Points on a hilly landscape, in no order, each with its height.
A ball rolls from a point to the lowest of its 2 nearest points, and stops where none of them is lower. Distance is the straight distance between rows; heights are no part of it.
z_357 h=446: 142, 130, 117, 182, 132, 161, 122, 110, 137, 139, 122, 134, 113, 119, 121, 100, 134, 163, 169, 120, 126, 154, 151, 142, 153, 99, 120, 162, 98, 114, 141, 152, 114, 165, 130, 71, 122, 112, 147, 148, 102, 152, 102, 135
z_633 h=415: 128, 123, 153, 106, 143, 123, 148, 142, 119, 114, 130, 143, 112, 151, 131, 97, 99, 136, 105, 141, 145, 120, 116, 165, 139, 109, 160, 119, 161, 124, 154, 135, 101, 124, 137, 112, 115, 141, 138, 127, 120, 130, 146, 118
z_121 h=389: 120, 111, 147, 90, 154, 134, 158, 111, 111, 97, 121, 144, 108, 127, 131, 99, 108, 126, 115, 140, 129, 121, 118, 156, 161, 100, 149, 108, 134, 103, 153, 132, 123, 132, 140, 117, 121, 142, 149, 142, 115, 108, 134, 122
z_741 h=343: 152, 101, 105, 120, 114, 97, 100, 147, 126, 136, 98, 100, 159, 118, 125, 112, 155, 140, 144, 149, 119, 129, 146, 125, 158, 138, 124, 188, 127, 112, 123, 144, 144, 135, 133, 151, 118, 112, 113, 99, 154, 151, 142, 102
z_69 h=771: 112, 137, 133, 119, 148, 123, 85, 122, 126, 112, 130, 73, 159, 102, 113, 104, 120, 137, 129, 120, 119, 119, 132, 104, 95, 155, 105, 144, 103, 131, 121, 136, 154, 102, 120, 133, 126, 103, 138, 141, 123, 150, 150, 108
z_172 h=179: 120, 117, 153, 97, 130, 130, 119, 140, 104, 130, 127, 130, 172, 109, 136, 98, 108, 137, 127, 116, 103, 117, 110, 114, 114, 163, 94, 121, 142, 138, 137, 113, 136, 101, 95, 118, 103, 127, 166, 150, 115, 125, 151, 110
z_510 h=360: 128, 130, 104, 155, 105, 179, 153, 110, 154, 134, 133, 140, 99, 132, 133, 164, 148, 134, 139, 110, 128, 135, 157, 111, 137, 117, 125, 119, 127, 118, 144, 150, 122, 189, 124, 123, 145, 145, 130, 127, 132, 126, 103, 175
z_44 h=379: 119, 107, 127, 131, 128, 97, 99, 142, 132, 138, 104, 92, 151, 109, 121, 122, 123, 138, 147, 151, 107, 130, 149, 116, 148, 144, 132, 176, 101, 108, 112, 155, 161, 136, 135, 164, 140, 108, 88, 92, 151, 140, 140, 102
z_893 h=495: 130, 154, 135, 167, 122, 127, 100, 130, 118, 156, 131, 103, 119, 134, 110, 140, 93, 155, 146, 108, 112, 118, 143, 125, 87, 133, 109, 124, 126, 161, 111, 122, 92, 115, 108, 121, 125, 110, 122, 122, 103, 127, 141, 118
z_495 h=304: 111, 120, 116, 128, 121, 144, 147, 116, 155, 101, 137, 146, 135, 120, 139, 164, 165, 86, 126, 125, 139, 142, 111, 107, 143, 127, 133, 103, 103, 109, 111, 131, 156, 140, 145, 161, 165, 144, 114, 130, 166, 106, 95, 152
z_797 h=155: 124, 109, 131, 119, 94, 134, 156, 130, 120, 157, 139, 143, 112, 116, 136, 157, 105, 137, 99, 116, 76, 120, 136, 101, 130, 140, 106, 119, 153, 148, 152, 141, 138, 152, 74, 152, 108, 148, 123, 117, 106, 113, 151, 121
z_720 h=171: 135, 138, 123, 126, 158, 141, 124, 74, 103, 102, 113, 103, 116, 122, 111, 84, 130, 147, 142, 125, 144, 131, 171, 153, 120, 97, 113, 113, 101, 108, 129, 125, 115, 128, 156, 93, 146, 96, 143, 135, 96, 119, 116, 143
z_852 h=275: 125, 121, 119, 126, 108, 160, 111, 118, 132, 133, 120, 106, 169, 110, 138, 118, 140, 143, 154, 109, 128, 114, 176, 86, 118, 155, 86, 139, 131, 113, 127, 132, 146, 145, 104, 139, 136, 132, 169, 127, 121, 136, 134, 164
z_678 h=386: 113, 127, 158, 102, 142, 147, 156, 145, 150, 131, 167, 159, 108, 145, 128, 152, 127, 113, 87, 128, 144, 130, 87, 139, 141, 125, 153, 97, 157, 140, 164, 107, 119, 136, 112, 128, 116, 158, 138, 154, 138, 134, 116, 126
z_415 h=148: 100, 123, 151, 151, 137, 151, 125, 162, 155, 151, 138, 148, 114, 155, 131, 139, 99, 155, 148, 136, 139, 131, 114, 129, 143, 130, 153, 120, 133, 115, 161, 142, 113, 139, 111, 117, 108, 144, 140, 123, 129, 158, 126, 138
z_766 h=385: 121, 146, 106, 161, 112, 156, 157, 107, 136, 124, 131, 141, 88, 128, 130, 188, 140, 109, 125, 124, 122, 135, 147, 112, 124, 113, 129, 103, 111, 121, 123, 139, 122, 167, 147, 147, 155, 137, 95, 108, 124, 103, 105, 167
z_265 h=250: 148, 131, 97, 151, 80, 116, 148, 118, 121, 145, 130, 147, 114, 109, 131, 167, 142, 113, 103, 120, 88, 129, 144, 121, 128, 128, 112, 141, 142, 155, 103, 126, 140, 143, 114, 142, 112, 132, 82, 111, 122, 116, 134, 112
z_221 h=299: 98, 124, 141, 122, 168, 118, 108, 132, 157, 122, 148, 106, 119, 114, 104, 135, 119, 103, 113, 150, 139, 136, 84, 129, 118, 123, 144, 141, 90, 133, 118, 142, 160, 99, 143, 127, 126, 99, 86, 152, 153, 156, 111, 87
z_665 h=391: 145, 124, 129, 93, 146, 95, 94, 152, 132, 116, 114, 95, 163, 140, 118, 89, 149, 131, 126, 141, 174, 118, 118, 147, 115, 132, 133, 160, 151, 115, 133, 116, 136, 93, 151, 115, 122, 124, 140, 139, 141, 161, 135, 110
z_141 h=157: 155, 118, 100, 112, 98, 85, 133, 153, 110, 139, 128, 161, 186, 120, 151, 105, 150, 105, 119, 128, 125, 133, 104, 134, 130, 147, 127, 153, 167, 152, 100, 103, 137, 91, 135, 125, 112, 122, 132, 126, 164, 115, 142, 106
z_174 h=225: 120, 143, 125, 182, 118, 144, 130, 123, 99, 146, 107, 165, 120, 138, 155, 140, 104, 144, 170, 120, 107, 138, 145, 131, 128, 120, 125, 94, 122, 130, 113, 126, 90, 139, 120, 123, 126, 128, 129, 90, 114, 92, 123, 151
z_692 h=453: 107, 138, 158, 160, 151, 128, 132, 127, 124, 139, 114, 135, 83, 136, 126, 145, 89, 135, 142, 142, 116, 137, 120, 144, 122, 121, 148, 107, 112, 124, 128, 142, 111, 126, 137, 127, 123, 116, 95, 109, 109, 119, 126, 125
z_273 h=228: 119, 110, 147, 108, 129, 142, 124, 117, 108, 118, 119, 127, 169, 104, 137, 109, 122, 131, 138, 116, 105, 111, 139, 94, 123, 163, 88, 107, 130, 115, 132, 126, 153, 124, 102, 133, 120, 132, 176, 132, 108, 110, 144, 146
z_8 h=407: 108, 148, 153, 104, 146, 157, 137, 134, 151, 124, 165, 133, 115, 137, 120, 148, 126, 125, 98, 107, 144, 117, 90, 120, 112, 131, 126, 105, 136, 144, 151, 97, 125, 115, 111, 113, 124, 146, 156, 166, 119, 136, 109, 144
z_768 h=447: 138, 126, 122, 86, 144, 136, 131, 113, 151, 108, 148, 84, 99, 119, 92, 109, 135, 133, 88, 132, 139, 114, 114, 144, 111, 118, 119, 142, 137, 142, 151, 130, 128, 130, 139, 97, 115, 134, 123, 169, 106, 147, 135, 119
z_250 h=475: 126, 147, 144, 161, 141, 125, 117, 134, 122, 151, 131, 117, 89, 143, 115, 133, 97, 149, 135, 131, 105, 134, 136, 140, 115, 111, 125, 130, 125, 152, 131, 138, 98, 103, 113, 111, 111, 101, 99, 124, 105, 137, 134, 112
z_132 h=363: 143, 125, 112, 93, 130, 114, 111, 136, 132, 112, 122, 118, 156, 114, 122, 100, 163, 121, 119, 141, 144, 125, 117, 139, 125, 129, 123, 145, 137, 133, 126, 114, 150, 110, 136, 107, 125, 125, 140, 152, 136, 144, 124, 121
z_358 h=647: 117, 150, 149, 123, 138, 123, 115, 142, 122, 124, 130, 119, 131, 158, 133, 150, 108, 120, 127, 119, 146, 118, 109, 124, 104, 134, 144, 90, 141, 136, 114, 109, 106, 97, 138, 153, 148, 136, 125, 105, 129, 120, 139, 133
z_896 h=482: 157, 148, 106, 146, 102, 140, 128, 118, 137, 145, 133, 106, 84, 139, 113, 143, 143, 135, 113, 107, 142, 128, 162, 141, 122, 101, 123, 127, 143, 151, 132, 125, 103, 150, 132, 107, 134, 145, 108, 120, 117, 129, 121, 141
z_251 h=158: 114, 146, 118, 165, 91, 162, 119, 146, 153, 154, 148, 147, 132, 134, 128, 168, 122, 136, 134, 105, 111, 133, 141, 104, 111, 146, 120, 127, 127, 146, 127, 127, 129, 142, 93, 131, 121, 143, 138, 131, 136, 142, 121, 135
z_77 h=241: 134, 156, 107, 125, 149, 141, 140, 98, 124, 103, 144, 119, 104, 104, 107, 139, 140, 94, 106, 120, 133, 137, 111, 136, 101, 108, 119, 106, 100, 152, 106, 123, 131, 115, 152, 98, 141, 108, 106, 164, 124, 122, 104, 129
z_139 h=235: 100, 99, 144, 115, 109, 114, 128, 148, 139, 147, 142, 129, 145, 117, 133, 163, 119, 114, 115, 136, 95, 118, 118, 80, 141, 170, 124, 139, 124, 113, 132, 143, 166, 138, 100, 196, 120, 144, 116, 98, 147, 124, 146, 113
z_40 h=268: 115, 111, 101, 157, 109, 118, 145, 120, 136, 111, 124, 168, 143, 108, 145, 160, 169, 86, 144, 137, 118, 157, 117, 115, 157, 126, 144, 130, 96, 110, 93, 140, 162, 146, 154, 153, 152, 128, 90, 114, 164, 111, 102, 129
z_545 h=118: 117, 115, 138, 134, 140, 131, 128, 150, 150, 131, 119, 133, 113, 165, 134, 137, 119, 148, 148, 146, 153, 130, 126, 148, 146, 116, 160, 126, 128, 103, 155, 136, 108, 142, 132, 139, 136, 143, 129, 102, 136, 144, 119, 152
z_23 h=128: 146, 114, 120, 115, 126, 105, 131, 135, 125, 114, 98, 152, 155, 149, 138, 98, 161, 132, 149, 147, 171, 142, 123, 163, 172, 115, 157, 137, 142, 94, 125, 117, 111, 127, 162, 117, 138, 130, 139, 111, 156, 133, 121, 135
z_997 h=844: 150, 131, 114, 109, 113, 114, 120, 177, 163, 153, 171, 103, 124, 138, 114, 150, 129, 123, 90, 120, 137, 105, 106, 122, 116, 141, 134, 168, 159, 156, 132, 104, 146, 125, 117, 151, 106, 144, 116, 138, 148, 160, 139, 98
z_607 h=79: 145, 122, 114, 119, 120, 120, 123, 154, 144, 132, 110, 136, 142, 162, 139, 121, 149, 145, 142, 134, 168, 136, 126, 147, 148, 124, 155, 137, 151, 121, 138, 115, 109, 142, 137, 134, 141, 149, 140, 107, 150, 137, 120, 146
z_906 h=487: 153, 101, 119, 75, 129, 108, 171, 107, 132, 104, 132, 122, 94, 101, 112, 134, 149, 106, 69, 152, 127, 124, 127, 148, 154, 92, 141, 133, 134, 130, 143, 141, 159, 142, 145, 132, 119, 132, 99, 148, 125, 124, 127, 108
z_20 h=432: 123, 128, 125, 158, 132, 145, 139, 117, 142, 132, 122, 139, 110, 113, 117, 117, 122, 142, 154, 134, 108, 150, 126, 143, 152, 111, 139, 147, 99, 118, 149, 156, 127, 158, 120, 86, 110, 122, 128, 139, 116, 142, 113, 125
z_575 h=490: 143, 98, 133, 96, 139, 91, 161, 102, 108, 84, 108, 118, 101, 109, 123, 124, 132, 106, 95, 163, 123, 132, 134, 138, 163, 98, 141, 131, 119, 96, 125, 157, 160, 136, 161, 143, 133, 124, 83, 120, 136, 114, 132, 99
z_499 h=206: 167, 148, 94, 151, 81, 107, 148, 109, 92, 136, 121, 159, 109, 117, 142, 138, 131, 126, 113, 115, 88, 138, 160, 141, 115, 117, 103, 127, 151, 165, 97, 116, 103, 124, 122, 120, 120, 125, 96, 107, 110, 98, 142, 119
z_301 h=746: 125, 151, 140, 164, 155, 130, 73, 126, 111, 156, 99, 108, 155, 128, 132, 76, 101, 175, 184, 128, 132, 137, 162, 124, 110, 136, 111, 143, 94, 127, 121, 124, 105, 97, 117, 112, 124, 88, 160, 125, 109, 145, 129, 127
z_435 h=231: 106, 134, 158, 107, 153, 128, 112, 158, 125, 127, 144, 142, 169, 117, 132, 103, 113, 128, 119, 124, 130, 129, 88, 123, 109, 156, 115, 137, 132, 146, 123, 106, 136, 83, 112, 106, 94, 115, 162, 168, 128, 158, 134, 94
z_634 h=238: 161, 122, 102, 114, 112, 74, 133, 130, 97, 114, 115, 124, 145, 115, 134, 119, 143, 104, 107, 135, 119, 131, 122, 135, 125, 129, 132, 136, 144, 142, 97, 114, 140, 101, 143, 143, 127, 113, 97, 119, 143, 112, 151, 95
z_58 h=293: 161, 121, 113, 108, 123, 73, 102, 128, 100, 119, 99, 99, 160, 106, 124, 96, 151, 126, 127, 144, 121, 128, 136, 135, 139, 138, 123, 164, 136, 133, 100, 125, 138, 105, 140, 144, 128, 101, 105, 112, 147, 123, 152, 99
z_826 h=189: 100, 104, 139, 106, 118, 138, 148, 128, 144, 137, 144, 117, 134, 129, 137, 171, 127, 128, 112, 122, 106, 115, 130, 73, 132, 167, 117, 108, 139, 115, 141, 140, 156, 160, 92, 192, 139, 162, 140, 109, 131, 112, 144, 160
z_957 h=603: 142, 129, 131, 97, 111, 86, 145, 160, 110, 120, 144, 142, 145, 166, 139, 149, 127, 100, 82, 124, 146, 118, 88, 133, 118, 145, 160, 99, 173, 152, 108, 89, 107, 90, 139, 169, 130, 143, 120, 106, 144, 104, 148, 113
z_230 h=135: 110, 133, 130, 163, 109, 132, 118, 149, 114, 140, 131, 172, 168, 121, 151, 136, 120, 118, 149, 114, 96, 149, 110, 111, 123, 155, 120, 109, 121, 144, 103, 121, 132, 108, 109, 121, 109, 117, 138, 132, 130, 109, 129, 129
z_931 h=236: 122, 115, 132, 113, 141, 139, 129, 92, 107, 122, 105, 87, 122, 122, 131, 115, 111, 148, 154, 117, 120, 110, 179, 107, 110, 129, 96, 104, 122, 100, 131, 144, 123, 164, 121, 146, 154, 120, 149, 102, 98, 97, 143, 172
z_682 h=366: 110, 112, 160, 108, 153, 141, 147, 163, 155, 129, 149, 158, 118, 141, 127, 123, 126, 120, 101, 149, 146, 132, 81, 144, 159, 113, 165, 135, 141, 119, 175, 122, 140, 141, 121, 125, 101, 150, 145, 154, 150, 155, 122, 117
z_226 h=519: 128, 171, 143, 160, 120, 136, 105, 139, 101, 144, 136, 117, 139, 137, 129, 123, 99, 139, 139, 95, 121, 118, 132, 117, 68, 145, 105, 106, 145, 170, 108, 95, 92, 90, 110, 117, 130, 126, 166, 132, 104, 122, 145, 140
z_593 h=256: 107, 118, 148, 140, 133, 150, 141, 111, 123, 138, 117, 105, 111, 132, 134, 150, 104, 148, 151, 127, 103, 112, 169, 95, 116, 146, 100, 107, 119, 101, 136, 158, 132, 166, 111, 156, 149, 128, 148, 99, 111, 108, 143, 174
z_544 h=685: 119, 120, 154, 108, 138, 135, 143, 107, 94, 104, 106, 152, 163, 146, 158, 80, 104, 131, 157, 121, 145, 105, 132, 139, 128, 130, 128, 86, 136, 98, 124, 125, 102, 124, 128, 127, 146, 135, 187, 114, 117, 104, 131, 147
z_870 h=122: 128, 117, 112, 121, 108, 141, 131, 152, 148, 121, 126, 160, 157, 160, 159, 145, 163, 120, 142, 128, 173, 133, 116, 121, 142, 140, 153, 115, 138, 96, 137, 117, 126, 140, 135, 147, 159, 164, 150, 106, 159, 135, 107, 158
z_627 h=785: 121, 140, 138, 124, 155, 129, 110, 118, 123, 123, 141, 82, 122, 110, 101, 138, 104, 123, 112, 113, 111, 120, 120, 107, 86, 145, 106, 121, 109, 149, 114, 136, 146, 104, 119, 143, 126, 107, 112, 140, 103, 132, 141, 111
z_949 h=175: 96, 137, 155, 157, 144, 151, 117, 174, 159, 153, 149, 154, 125, 146, 127, 145, 104, 138, 138, 124, 134, 130, 84, 126, 116, 134, 144, 126, 123, 135, 157, 126, 126, 114, 107, 115, 104, 127, 139, 145, 132, 163, 115, 113
z_159 h=119: 105, 126, 138, 141, 112, 153, 149, 128, 135, 153, 151, 154, 115, 120, 134, 165, 107, 128, 120, 113, 83, 131, 125, 103, 119, 149, 111, 108, 133, 148, 134, 135, 141, 149, 81, 136, 114, 142, 134, 133, 110, 112, 127, 132
z_990 h=629: 128, 133, 158, 112, 144, 95, 119, 151, 119, 112, 144, 106, 125, 173, 122, 143, 103, 108, 102, 132, 158, 110, 95, 128, 107, 133, 156, 102, 154, 127, 109, 103, 95, 86, 155, 165, 146, 133, 116, 95, 144, 117, 149, 110
z_619 h=702: 121, 122, 157, 111, 143, 112, 136, 125, 91, 116, 106, 153, 152, 154, 152, 58, 89, 147, 148, 130, 155, 111, 127, 165, 133, 117, 144, 105, 156, 107, 138, 112, 77, 114, 151, 116, 130, 129, 188, 120, 118, 112, 146, 143
z_769 h=833: 135, 126, 108, 127, 105, 121, 116, 153, 154, 160, 176, 135, 139, 112, 115, 163, 140, 100, 102, 110, 109, 123, 105, 117, 118, 153, 119, 165, 141, 168, 109, 101, 165, 121, 102, 134, 107, 127, 114, 159, 141, 151, 128, 88
z_536 h=305: 116, 120, 102, 138, 106, 155, 115, 121, 145, 135, 125, 105, 153, 115, 128, 149, 160, 140, 152, 122, 127, 119, 162, 82, 128, 156, 112, 150, 124, 104, 135, 150, 155, 162, 113, 155, 147, 137, 151, 119, 143, 137, 129, 162
z_840 h=461: 140, 131, 117, 164, 136, 153, 103, 112, 135, 154, 102, 106, 125, 124, 120, 84, 146, 182, 175, 132, 145, 138, 175, 136, 138, 114, 107, 165, 99, 105, 142, 141, 117, 149, 134, 96, 136, 121, 158, 137, 111, 158, 118, 140
z_724 h=479: 154, 115, 108, 128, 129, 130, 117, 97, 123, 130, 91, 94, 116, 123, 114, 80, 147, 172, 152, 143, 128, 127, 183, 142, 150, 106, 113, 160, 115, 111, 140, 152, 124, 157, 133, 112, 134, 120, 127, 118, 106, 139, 137, 143
z_182 h=185: 148, 121, 99, 142, 123, 119, 127, 127, 120, 109, 109, 161, 154, 126, 138, 104, 162, 111, 141, 135, 130, 159, 121, 154, 165, 114, 140, 143, 120, 115, 99, 125, 137, 132, 154, 102, 134, 117, 114, 125, 147, 123, 111, 131
z_456 h=68: 135, 139, 113, 148, 86, 107, 130, 150, 106, 153, 132, 184, 173, 115, 161, 130, 136, 123, 142, 120, 98, 139, 117, 120, 125, 150, 120, 147, 149, 159, 98, 107, 125, 116, 101, 123, 107, 122, 146, 119, 144, 117, 139, 108
z_181 h=426: 141, 148, 129, 113, 133, 143, 135, 127, 141, 135, 162, 108, 101, 126, 101, 145, 124, 125, 80, 101, 130, 119, 112, 132, 95, 134, 112, 116, 150, 171, 141, 102, 129, 124, 117, 107, 117, 144, 135, 167, 104, 139, 127, 126
z_213 h=406: 158, 151, 85, 123, 86, 149, 121, 127, 115, 134, 119, 158, 172, 130, 139, 113, 184, 115, 127, 98, 148, 123, 137, 124, 107, 141, 107, 140, 154, 140, 105, 93, 125, 123, 132, 89, 128, 145, 164, 150, 138, 123, 111, 146
z_936 h=229: 138, 126, 94, 163, 113, 120, 125, 133, 139, 128, 115, 159, 142, 104, 141, 140, 170, 112, 157, 140, 119, 166, 122, 135, 163, 117, 145, 157, 91, 109, 105, 138, 150, 143, 148, 124, 135, 113, 98, 117, 164, 126, 102, 122
z_56 h=182: 117, 155, 130, 183, 106, 144, 114, 141, 118, 149, 118, 174, 150, 121, 156, 134, 103, 141, 177, 118, 98, 148, 128, 120, 117, 141, 120, 116, 114, 131, 104, 126, 110, 128, 112, 114, 118, 116, 141, 109, 130, 115, 122, 134
z_384 h=269: 117, 134, 125, 130, 157, 131, 128, 106, 149, 112, 147, 109, 107, 95, 89, 144, 134, 90, 107, 141, 128, 136, 103, 133, 107, 116, 128, 125, 81, 143, 111, 143, 149, 113, 145, 107, 133, 97, 89, 173, 129, 133, 95, 113
z_41 h=346: 111, 101, 144, 85, 146, 146, 138, 99, 154, 81, 130, 115, 125, 143, 129, 124, 152, 118, 122, 137, 168, 103, 129, 107, 145, 116, 140, 100, 114, 75, 141, 139, 151, 144, 150, 155, 172, 155, 143, 122, 147, 117, 108, 154
z_135 h=138: 155, 145, 111, 162, 84, 112, 127, 144, 106, 154, 130, 163, 133, 121, 140, 115, 132, 146, 134, 117, 92, 135, 141, 142, 133, 125, 113, 156, 156, 169, 109, 115, 100, 119, 109, 99, 107, 119, 122, 132, 138, 117, 140, 106
z_444 h=429: 122, 154, 140, 170, 143, 127, 123, 131, 126, 136, 122, 125, 83, 143, 117, 173, 114, 118, 137, 133, 131, 146, 117, 147, 114, 112, 159, 105, 95, 136, 109, 125, 98, 118, 146, 121, 145, 109, 71, 114, 132, 120, 105, 133
z_698 h=408: 123, 152, 109, 164, 136, 142, 138, 120, 132, 127, 122, 135, 96, 142, 125, 173, 138, 112, 139, 124, 138, 145, 133, 139, 114, 119, 151, 100, 112, 129, 112, 121, 109, 140, 155, 127, 158, 127, 85, 108, 134, 107, 101, 159
z_362 h=462: 150, 142, 118, 129, 132, 128, 136, 127, 136, 138, 126, 110, 73, 157, 115, 125, 129, 153, 115, 135, 159, 130, 155, 174, 135, 89, 156, 123, 147, 137, 153, 117, 82, 133, 146, 101, 137, 141, 113, 121, 110, 136, 120, 148
z_734 h=392: 148, 144, 113, 102, 123, 142, 120, 125, 118, 108, 134, 136, 164, 122, 133, 100, 156, 115, 122, 105, 148, 128, 113, 129, 112, 155, 104, 126, 137, 137, 123, 99, 150, 111, 135, 95, 126, 133, 168, 167, 125, 130, 113, 137
z_177 h=370: 148, 158, 86, 159, 82, 153, 114, 118, 122, 143, 115, 139, 143, 119, 139, 127, 172, 139, 151, 93, 123, 131, 180, 119, 114, 130, 101, 139, 142, 144, 111, 111, 108, 148, 125, 105, 134, 137, 143, 136, 128, 129, 116, 154
z_351 h=340: 141, 127, 91, 158, 87, 172, 134, 112, 148, 144, 127, 136, 120, 130, 136, 135, 159, 151, 148, 108, 124, 135, 179, 113, 144, 119, 100, 145, 142, 129, 142, 142, 122, 177, 115, 115, 126, 146, 138, 128, 123, 141, 120, 163
z_345 h=327: 112, 112, 132, 113, 128, 145, 147, 130, 155, 96, 133, 124, 126, 147, 137, 162, 161, 107, 123, 130, 162, 119, 111, 115, 148, 124, 155, 105, 113, 90, 134, 137, 141, 144, 140, 165, 172, 160, 127, 111, 167, 116, 108, 153
z_706 h=733: 132, 149, 149, 150, 150, 122, 97, 122, 96, 141, 97, 132, 162, 138, 142, 72, 98, 154, 169, 121, 141, 127, 127, 142, 110, 131, 111, 135, 131, 127, 120, 121, 99, 90, 123, 93, 112, 106, 177, 140, 111, 145, 142, 124
z_744 h=467: 150, 118, 123, 75, 136, 105, 152, 121, 133, 99, 147, 112, 93, 123, 103, 118, 132, 110, 66, 147, 146, 116, 113, 158, 133, 100, 144, 140, 155, 142, 143, 122, 136, 119, 147, 109, 114, 135, 105, 159, 126, 136, 138, 104
z_372 h=500: 140, 118, 125, 139, 128, 112, 112, 110, 122, 139, 77, 93, 102, 129, 119, 110, 124, 168, 161, 160, 112, 137, 179, 134, 166, 107, 128, 157, 106, 99, 140, 159, 126, 158, 137, 141, 131, 120, 96, 90, 114, 129, 142, 129
z_59 h=543: 135, 158, 145, 133, 123, 120, 120, 139, 103, 143, 132, 142, 140, 162, 142, 103, 94, 138, 128, 110, 143, 117, 116, 141, 89, 137, 126, 100, 172, 163, 123, 90, 73, 90, 122, 106, 126, 130, 177, 133, 105, 118, 137, 143
z_291 h=796: 117, 132, 144, 121, 145, 117, 130, 121, 132, 124, 144, 84, 104, 117, 107, 166, 104, 112, 100, 121, 123, 112, 115, 106, 96, 143, 128, 118, 113, 145, 134, 144, 148, 116, 132, 167, 125, 119, 88, 134, 118, 128, 130, 112
z_996 h=205: 97, 143, 163, 139, 163, 148, 119, 160, 152, 140, 154, 159, 130, 126, 123, 124, 107, 110, 123, 130, 121, 146, 71, 136, 128, 136, 136, 132, 116, 143, 140, 112, 140, 104, 109, 95, 87, 118, 143, 181, 139, 156, 115, 93
z_110 h=456: 125, 95, 144, 107, 137, 84, 138, 120, 107, 102, 107, 125, 126, 102, 130, 128, 125, 101, 119, 165, 103, 131, 123, 121, 157, 117, 134, 135, 101, 111, 108, 152, 161, 114, 148, 158, 125, 110, 78, 114, 145, 113, 138, 94
z_810 h=665: 118, 140, 145, 131, 138, 130, 123, 125, 98, 112, 119, 131, 149, 134, 151, 121, 105, 121, 151, 115, 140, 114, 122, 124, 104, 135, 130, 74, 124, 121, 105, 113, 102, 101, 131, 141, 157, 127, 149, 104, 126, 97, 125, 148
z_400 h=822: 112, 126, 116, 136, 118, 124, 133, 141, 155, 147, 170, 159, 134, 106, 119, 181, 140, 85, 114, 125, 112, 140, 94, 108, 128, 141, 124, 142, 109, 160, 111, 122, 169, 125, 116, 138, 115, 127, 111, 161, 150, 133, 119, 104
z_690 h=718: 128, 142, 139, 131, 159, 117, 124, 115, 98, 128, 106, 148, 141, 152, 143, 59, 101, 152, 151, 135, 161, 127, 130, 173, 129, 115, 142, 130, 140, 117, 122, 116, 78, 111, 147, 87, 117, 108, 180, 142, 103, 123, 129, 134
z_629 h=223: 104, 109, 138, 127, 112, 143, 139, 136, 139, 151, 131, 112, 115, 142, 141, 150, 114, 145, 132, 130, 124, 106, 149, 103, 131, 143, 126, 116, 139, 116, 163, 151, 129, 163, 98, 167, 135, 158, 147, 107, 119, 136, 143, 160
z_220 h=759: 125, 128, 132, 134, 148, 127, 78, 115, 116, 137, 112, 73, 163, 114, 114, 87, 123, 164, 161, 132, 127, 130, 158, 109, 111, 152, 93, 144, 102, 126, 118, 139, 135, 104, 121, 128, 126, 99, 141, 126, 108, 150, 143, 109
z_874 h=208: 134, 143, 102, 117, 158, 156, 140, 79, 123, 82, 123, 107, 113, 108, 110, 111, 151, 108, 125, 117, 144, 130, 139, 134, 124, 102, 120, 104, 89, 119, 123, 128, 137, 131, 162, 99, 162, 107, 124, 153, 117, 105, 106, 149
z_577 h=207: 162, 117, 111, 130, 79, 106, 157, 126, 111, 144, 138, 135, 100, 130, 141, 175, 117, 115, 91, 120, 93, 126, 152, 113, 133, 129, 115, 138, 159, 154, 130, 133, 130, 150, 99, 160, 109, 147, 85, 100, 115, 114, 153, 103
z_838 h=440: 146, 136, 138, 123, 136, 103, 128, 141, 116, 128, 120, 123, 96, 156, 116, 109, 114, 143, 104, 145, 148, 131, 127, 166, 136, 102, 159, 131, 155, 139, 142, 117, 87, 117, 145, 117, 118, 125, 112, 114, 126, 131, 147, 119
z_254 h=364: 107, 103, 148, 75, 149, 146, 146, 106, 139, 90, 132, 123, 122, 145, 132, 111, 128, 129, 120, 136, 150, 97, 131, 127, 157, 110, 140, 103, 135, 85, 158, 141, 138, 143, 138, 146, 147, 157, 158, 127, 121, 120, 127, 142
z_402 h=201: 124, 124, 136, 109, 166, 140, 127, 84, 115, 110, 114, 95, 111, 120, 126, 98, 106, 149, 144, 129, 137, 108, 160, 137, 117, 113, 113, 109, 105, 104, 140, 140, 123, 136, 134, 124, 149, 117, 152, 125, 93, 110, 132, 148
z_565 h=420: 109, 88, 140, 128, 124, 88, 123, 139, 117, 123, 116, 132, 144, 112, 135, 139, 126, 107, 146, 154, 99, 143, 119, 111, 164, 137, 139, 156, 94, 102, 113, 155, 164, 120, 139, 170, 130, 112, 79, 104, 158, 120, 139, 85
z_631 h=499: 150, 130, 113, 122, 132, 132, 132, 114, 153, 126, 133, 98, 94, 118, 111, 144, 140, 137, 118, 123, 127, 122, 157, 128, 124, 114, 124, 133, 125, 127, 146, 139, 133, 153, 135, 133, 143, 132, 111, 121, 114, 138, 128, 143
z_553 h=520: 130, 116, 132, 119, 139, 119, 137, 98, 129, 119, 106, 90, 87, 120, 107, 145, 120, 140, 134, 153, 114, 122, 161, 127, 146, 110, 127, 136, 108, 99, 150, 164, 143, 157, 135, 155, 139, 125, 97, 95, 115, 115, 129, 143
z_592 h=347: 113, 104, 129, 107, 138, 124, 132, 156, 169, 134, 143, 140, 124, 127, 120, 127, 142, 116, 110, 149, 139, 138, 91, 150, 160, 112, 148, 161, 125, 123, 154, 133, 151, 133, 134, 117, 105, 140, 121, 148, 154, 168, 125, 103
z_951 h=412: 115, 116, 139, 117, 144, 151, 155, 107, 126, 112, 135, 152, 116, 117, 128, 107, 119, 121, 125, 125, 109, 134, 106, 140, 155, 121, 135, 122, 121, 117, 148, 139, 145, 142, 123, 106, 113, 131, 150, 161, 112, 120, 122, 125
z_449 h=326: 116, 109, 140, 104, 167, 119, 111, 144, 163, 108, 146, 115, 132, 126, 108, 115, 141, 113, 113, 158, 153, 136, 88, 141, 139, 114, 148, 153, 111, 112, 145, 144, 152, 114, 154, 118, 116, 122, 118, 156, 149, 169, 114, 100
z_257 h=809: 108, 131, 143, 132, 126, 115, 136, 133, 149, 141, 159, 118, 105, 105, 117, 186, 120, 93, 109, 135, 117, 124, 106, 101, 116, 143, 131, 129, 101, 140, 118, 143, 161, 129, 120, 164, 128, 123, 79, 137, 140, 130, 123, 115
z_290 h=572: 141, 134, 127, 112, 103, 100, 138, 153, 100, 130, 136, 160, 150, 161, 148, 114, 119, 117, 96, 113, 141, 127, 99, 137, 101, 143, 135, 112, 195, 161, 123, 88, 91, 94, 124, 123, 117, 137, 151, 121, 129, 103, 150, 130

For each start below, name the point where the ball stops.
z_553: z_121
z_575: z_456
z_290: z_351
z_345: z_607
z_372: z_121
z_592: z_720
z_906: z_720
z_291: z_351
z_690: z_351
z_996: z_607
